Each row is a point on a landscape with many peaks, with its height.
From any point a climber steps to the highest of the 2 points nearest to it. It stops when none of these is higher. Distance is the straight distance between rows; heights are no part of it.
dol: [  6  -4  -6 -15   3  -6  -2  -2   0   0  -9   0  11   5  -3   9  17   8
  13   4]  (h 3.92)
Pepep: [ -1   1   7 -10   2   8   6   7   4   0  -5  15  -5   9  -8 -10  -9  12
  -8  -6]  (h 2.62)
Ragib: [ -7  17  -4   4   1  -5 -16   4  -3  -7  11 -14   6  -4   8   5  10   5
   4   1]  (h 1.91)
fad: [-13  18  -5  -7   2  -7   1   8  -1 -11  -1  -6  12  -2  11   2   5   8
 -15   7]  (h 1.13)
rugov: [10  2  5  8 -9 -6  0 -4  2  3 11 -5  5 -5  7 -1 -5  4 10 -5]  (h 3.73)
rezu: [ 16  -6  -1  -2 -17   8  18   0   6  17  10   1   0  -2   4 -13 -11   7
   6  -7]  (h 3.80)
gem: [  3   5  -5  13   0  -1   6   3 -16  -8  27  13  -7  -3  14   8   0  16
   4   1]  (h 2.91)
fodo: [  7  -5  10  -9  -2   9   1  -6   6  11 -14   0  14  14 -21   2  -6   8
  -6   8]  (h 2.35)
Tufi: [  5   6  -4  -5 -10  28   9   0   2   5   2  13  -7  13 -16   2 -12   2
   4  -5]  (h 3.68)
zisu: [ 4 11 -7  2 -2  2 11  5 -4 -3  1  9 -9  2 10  1 -2 -3 -2  0]  (h 4.49)
fip: [  5   6  -1   6 -13   5   7   3   2   9   4  -7  -2  12  -4   0  -5   4
  12  -6]  (h 3.70)
Zare: [14 10 -7 -5 -8  0 16 -3 -2  2 12  3 13  2 10  6  4  7  6  5]  (h 3.38)
ros: [  9 -21 -12 -24   1   3   8   5  -1  13 -11  -1 -10   1  -3  -3  14   5
  15   7]  (h 1.39)
tiru: [ -5 -23  -6 -12  25 -11  -3  -6   8   1 -22  -9   1  -4  -8   5  14   6
  16  -1]  (h 1.98)
Sogel: [  3  -1   1  13  -9   7   1   2  -6   7   4  10 -17   5  -5  -4  -9 -14
   8  -8]  (h 0.28)
Fif: [-13   9   3  -1   8 -10 -23   5 -17 -12  10   1  10 -11   4   5   5   7
 -10  11]  (h 0.92)
zak: [  8  -1  10  15   0  -2  -6  -5 -13   5  14  14  -4   8  -5   0  -9   9
   8  -3]  (h 0.56)
Sedu: [  2  -7  -3  -1  -7  -8  -4  13 -12   7   4  -3 -12  -5  11  -9   2   4
  -2  11]  (h 4.90)
sovik: [ -2   2   3 -11   4  -6 -21  -2 -21 -18  14  -1  18 -22  11   6   2  -2
 -13  12]  (h 0.61)
rilu: [  1  -9 -11 -19   9  -7  -6  -5  -5 -12 -12  -8  10  -8   7  11  17  -1
   1   5]  (h 3.19)
bibun: [-16   1   1 -12   7 -11 -14  10   1 -10  -5 -11   9 -11  10  -3  11   9
 -11   6]  (h 0.73)
tumen: [ -3   5  -3   1  -6   2  -8   5   1   6  -9 -11  -6  10  -9   1   1  -2
  10   1]  (h 4.10)
malak: [ -2   0  -1  -8  -6   6   6   7  12  -1 -14   1  -6   3  -1 -13  -4  -9
  -1 -16]  (h 4.42)
Mor: [  5 -24  -5 -18  12  -7   3  -8  18   6 -20 -18   7  -4  -8   2  21   4
  23  -6]  (h 2.27)
ruget: [-13  12   1  14   0  -1 -10   3   0   2  -1  -4 -11  13  -5  -2  -3 -13
  -1  -2]  (h 4.62)
vaka: [ 15  -4   2  -4   4 -10  -9  -4  -6  -5   2   5   2 -13  11  -2   8  -6
   8  -7]  (h 6.72)
bunar: [ -6  -3 -12 -14  11  -4  -1   3   4  -9 -17  -5  -3  -9   8   3  12  -9
   7  -7]  (h 3.42)
vako: [ 8 11 -4 -9 -4 -3 16 -2  4 -4 -4  8 12  0  9  4 -1 -6 -2 -6]  (h 3.86)
dufa: [  2  -5  -9 -13   1  -2 -14   8 -14  -4   0  -4 -10  -8  14  -1  13   7
   2  13]  (h 6.47)
Fir: [-10  10   0  14   0  -4  -7   9  -6 -12   6   4 -13  -6  11  -6  -2  -9
 -10  -6]  (h 5.91)
putu: [ -2   5  -9  -4  -7  -5  -3   1   0  -6   1 -22   1 -10  12   6  11  -5
   5  -1]  (h 2.28)
basov: [ -5   6   3  11  -7  24   4   4   3   5   9   6 -12  18 -15  -1 -15   4
  -5  -2]  (h 3.40)
guf: [ -9  10  -1  17   5  -8  -3   7  -7 -21  22  10  -8  -9  14   6  -1   3
 -15   4]  (h 4.70)
rula: [-16  23   4  11   6   1  -5   9   3 -18   6  14  -7  10  -1   3  -4   4
  -9  -5]  (h 6.07)
vazi: [-18  -2  10  36   3  12   2  -4   6  12  23   6 -15   9 -11  -1 -23  -6
   0 -14]  (h 4.40)
Vapa: [ -5 -14  -5 -12   9  -6   9   1  10   6 -16 -26   6  -6   8   4  12   2
   3   6]  (h 3.06)
zenub: [ -6  -5  -3 -14   9   4   3  -4  14  -1 -20  -2  -4  -3  -2  -4   5  -8
  11 -16]  (h 3.96)
tige: [ 15 -17  -6  -7  -8  -8  -5   2  -3  11 -10  -9  -7   1  -1   1  12   1
  15   5]  (h 1.17)
vop: [  4  -4  12   2   0  -4  -5  -3   7   5 -12   3   9   7 -13  -6  -5  -2
  -1   0]  (h 2.13)
lumo: [  6  -9  -2 -11  -1  -4 -12  -2 -23  -9  10  -8   4 -24  16   3   5  -2
 -11  16]  (h 0.38)
daro: [  1   6   0  10   1   0   7  -1  -4  -2  -5  15  -3   8  -6   8  -9 -13
  -5   6]  (h 5.39)
Ver: [  1  14 -11  -1  -7   3   9  11  -9  -8  18   1  -6  -3  16   3   3   7
   2   4]  (h 3.69)
tatam: [ -1  19  -1  -2   3  -4  -5   5  -7 -15  14  11  11   3   5  10   7  15
   0   5]  (h 1.14)
Kup: [-19   7   1  -2   8  -5 -12  10   3  -4 -10   3 -12   3  -1  -8   8  -4
 -17   7]  (h 0.19)
zumil: [-17   7   3  28   8  -3  -1   2  -3 -11  28  11  -6   0   9  13  -8  10
  -8  -2]  (h 3.93)
Zer: [  5  -3  -5 -12  -6  -7   7   1  10   2  -8 -16   1  -8  12  -7   9   1
   5  -4]  (h 2.61)
sobo: [  1   1  -7  -3  -2   5  11  -5   1   6 -15   4   5  10  -7  10  -1  -8
  -5   9]  (h 4.59)
Pafa: [  6   0   5  17  -2 -11 -10 -11 -11  -5  16   0   7 -11  12   4  -5  -2
   8  -5]  (h 4.30)
luzi: [-4 10 -1  6 -7  5 10  2  2  9 10  3  1 15 -6 -2 -8 11 -5  4]  (h 3.35)
ren: [  3 -13  -5  -5   1  -7   9  -5  12  11 -23 -15   1   0  -3   5   7  -9
   1   5]  (h 3.53)
zamis: [ 17  -5  -2 -12 -12  -2  14  -1  13  12   7  -9   7  -1   7 -19   4  16
   8  -1]  (h 3.44)
Panof: [-18  17   1  12  -4  11  -8  11   5 -10   5   5 -15  13 -16  -2  -4  -7
  -6  -7]  (h 5.15)
mam: [  4   6   5   8   3 -13 -19  -3 -16  -6   4   7   1  -7   4   1   5  -6
   2  -2]  (h 5.31)
lunu: [  6  -6   1   8  -9   7   6  -5  -1   9 -13   1  -6   3 -11  -1 -12 -22
   6  -3]  (h 0.18)
Ribot: [ -7   6   7  -4   5  20  -1   3   7  -7 -10  14 -13  12 -20  -8 -11  -4
 -14  -3]  (h 2.36)
Zel: [  2   3  11  18  -3   1  -8  -7  -2   9   5   9  -2  10 -13   2 -12 -10
   9  -7]  (h 0.39)
lefir: [ -4  -1   2  14 -14  14   5  -1   5  16  -2 -10 -12   9 -17  -2 -16 -15
   0   3]  (h 0.11)
fode: [  9  -4 -11 -10 -10  15  18  -1   5   9  -6   5  -3  14 -11   4  -1  -5
   5   4]  (h 4.06)
kir: [ 2 11  4  7  5 -3 -5  1 -4 -2  8 12  0  7  0  0  4 15  5 -4]  (h 0.80)
guz: [ -1 -23  -6 -16  14  -1   2  -2   3   7 -25   2 -11   6  -9  -3   9   2
   8   2]  (h 1.66)
tovob: [  7 -22  -1 -22   3  -8   2  -7  13   0  -8 -24  16  -7   3  -4  22  13
  14   1]  (h 2.66)
derav: [  4  -2   5   5  -1 -10   9   0  -6   8  -5   0   4   0   6  -1  -5   5
 -16  13]  (h 3.27)
Femal: [ 16 -14  -5 -24  -6   1  10  -2  16  13  -4 -12  10  -3   1 -11  18  11
  17   2]  (h 3.09)
rufot: [ -2   4   9   5   1 -12  -9  -1  -8  -7   7 -11  11 -17  14   0   2  -5
 -10   3]  (h 3.05)
Mak: [ 10  -7   7   3  -3 -10  -6  -6  -5   3 -13  -1  -3  -6   2  -4   0 -14
   6  -6]  (h 5.51)
Dimu: [ -8  16  -3  -2  -3  -3  -5   0  -3 -17  17  -7  16  -8  15   8   4  13
  -6  -1]  (h 1.54)
Tete: [-19  -4   0  -6  13 -11 -10   3   1  -1 -17 -12  -1  -3   3   1  12  -2
  -8   7]  (h 0.43)
Migin: [ -2  -2   5  13  -1  20   8  -4   2   2   0   9  -8   5 -16  -4 -28 -19
 -18  -2]  (h 4.91)
Lesa: [ 12  -2   6   3 -12  25  14  -7   6   5  -2   8  -1  -5 -16  -3 -23 -14
  -7 -10]  (h 4.52)
vavo: [ -7   7   2   4   2   1  -3   6   5 -10  -8  11 -15  -1   3 -12  -2 -15
  -6 -10]  (h 5.01)
Vabo: [  8 -16   0 -19  -3   9  12   1  20  17 -14 -12   1   5  -9 -15   4   4
  10  -4]  (h 2.79)
Vol: [  4  -2  -1 -18   6   5   9  -4   6  -2 -15  17   8   6  -7  -2  -1   7
  -2  -6]  (h 2.93)
vin: [ -4 -12  -4  -7   8   7  11  -8   9   5 -24  -5  -3   9 -15   4  -2 -13
  -7   4]  (h 4.00)
Nul: [  8  -8   2 -18  -6  19   8  -5  14  17  -9  -3  10  11 -20  -8   0  10
   6  -4]  (h 2.59)
Togob: [-19  13   3  15  10  -7 -25   8 -12 -16  16   2  -6  -4   3  -1   7   0
  -9   9]  (h 1.26)
nazo: [ -5  -1   8  21   4 -13 -11  -3 -13  -7  20  -4  -3 -19  16   4  -7  -5
 -10   1]  (h 3.61)
nis: [-11   6   2  16   6   0 -11  -2 -16 -18  33   5   0 -22  18  10  -5   0
 -10   1]  (h 3.89)
Fime: [-19   3   5  28   3   1   6   1  -1   0  17  12  -9  11  -3   8 -15   2
 -10   2]  (h 4.71)
Noleb: [  2  -2  13   2   5 -18 -10  -9   7   1 -16  -1  20  -5  -3   7   2  -8
  -3   2]  (h 1.84)
rebu: [  6  -4  -8 -10   4  -2  -5   1  -8   0  -7   9  -5   4   5  -1   9   7
   3   8]  (h 4.86)
vuke: [ -5   2   9  29  -4  15   9 -12   2   8  15   5  -1   8 -18   3 -26  -9
  -5  -9]  (h 4.88)
Zigif: [ -3  -2   4  15  -1 -10  -2   4  -8   7  13   2  -5   1   2  -3  -1  12
  -8  12]  (h 3.94)
getat: [ -6  15   4  15   3  -2 -24   6 -10 -12  20  -2  -5  -3   7   4   4   4
   9  -5]  (h 1.57)
tuti: [ 20  -8   5   6 -11  15  17  -5   3  16   9   8   4   2 -10  -5 -23   0
  -1  -8]  (h 4.16)
rif: [-14  11   7  20   1   8   2  -3   7   1   8  10  -4  11 -12   1 -20 -13
 -15  -2]  (h 5.37)
nerun: [ 19 -14   3  -8  -9  -4   8  -5   7   8  -9  -1   4  -5   1  -8   0  -9
   9  -8]  (h 4.80)
Fifas: [ 17  -3  -9  -9  -7  -7  11  -3  -9   1   6  -9   9 -13  18   8  11   2
   2  10]  (h 2.88)
mabu: [  3  -4  -4 -26  11   5   6  -5  14   1 -15   2  11   7  -9  -2  12  12
  10  -4]  (h 3.32)
mul: [  3  -5   8 -13   3 -14  -1  -6   7  -5 -11 -10  24 -13   7   0   7   3
  -3   0]  (h 1.53)

Call two points neighbours if one is among the 2 nearest of the other. Go from one point of each pair to the other, from neighbour to neighbour, staying as high as possible. Name the lowest point that can't be avoided.
sobo / vaka => luzi
rif / dufa => rilu
rif / Fir => zumil
vaka / guf => fip

Where does a climber stop that starts at each point below?
ros => rif
lunu => Ragib
Noleb => rif
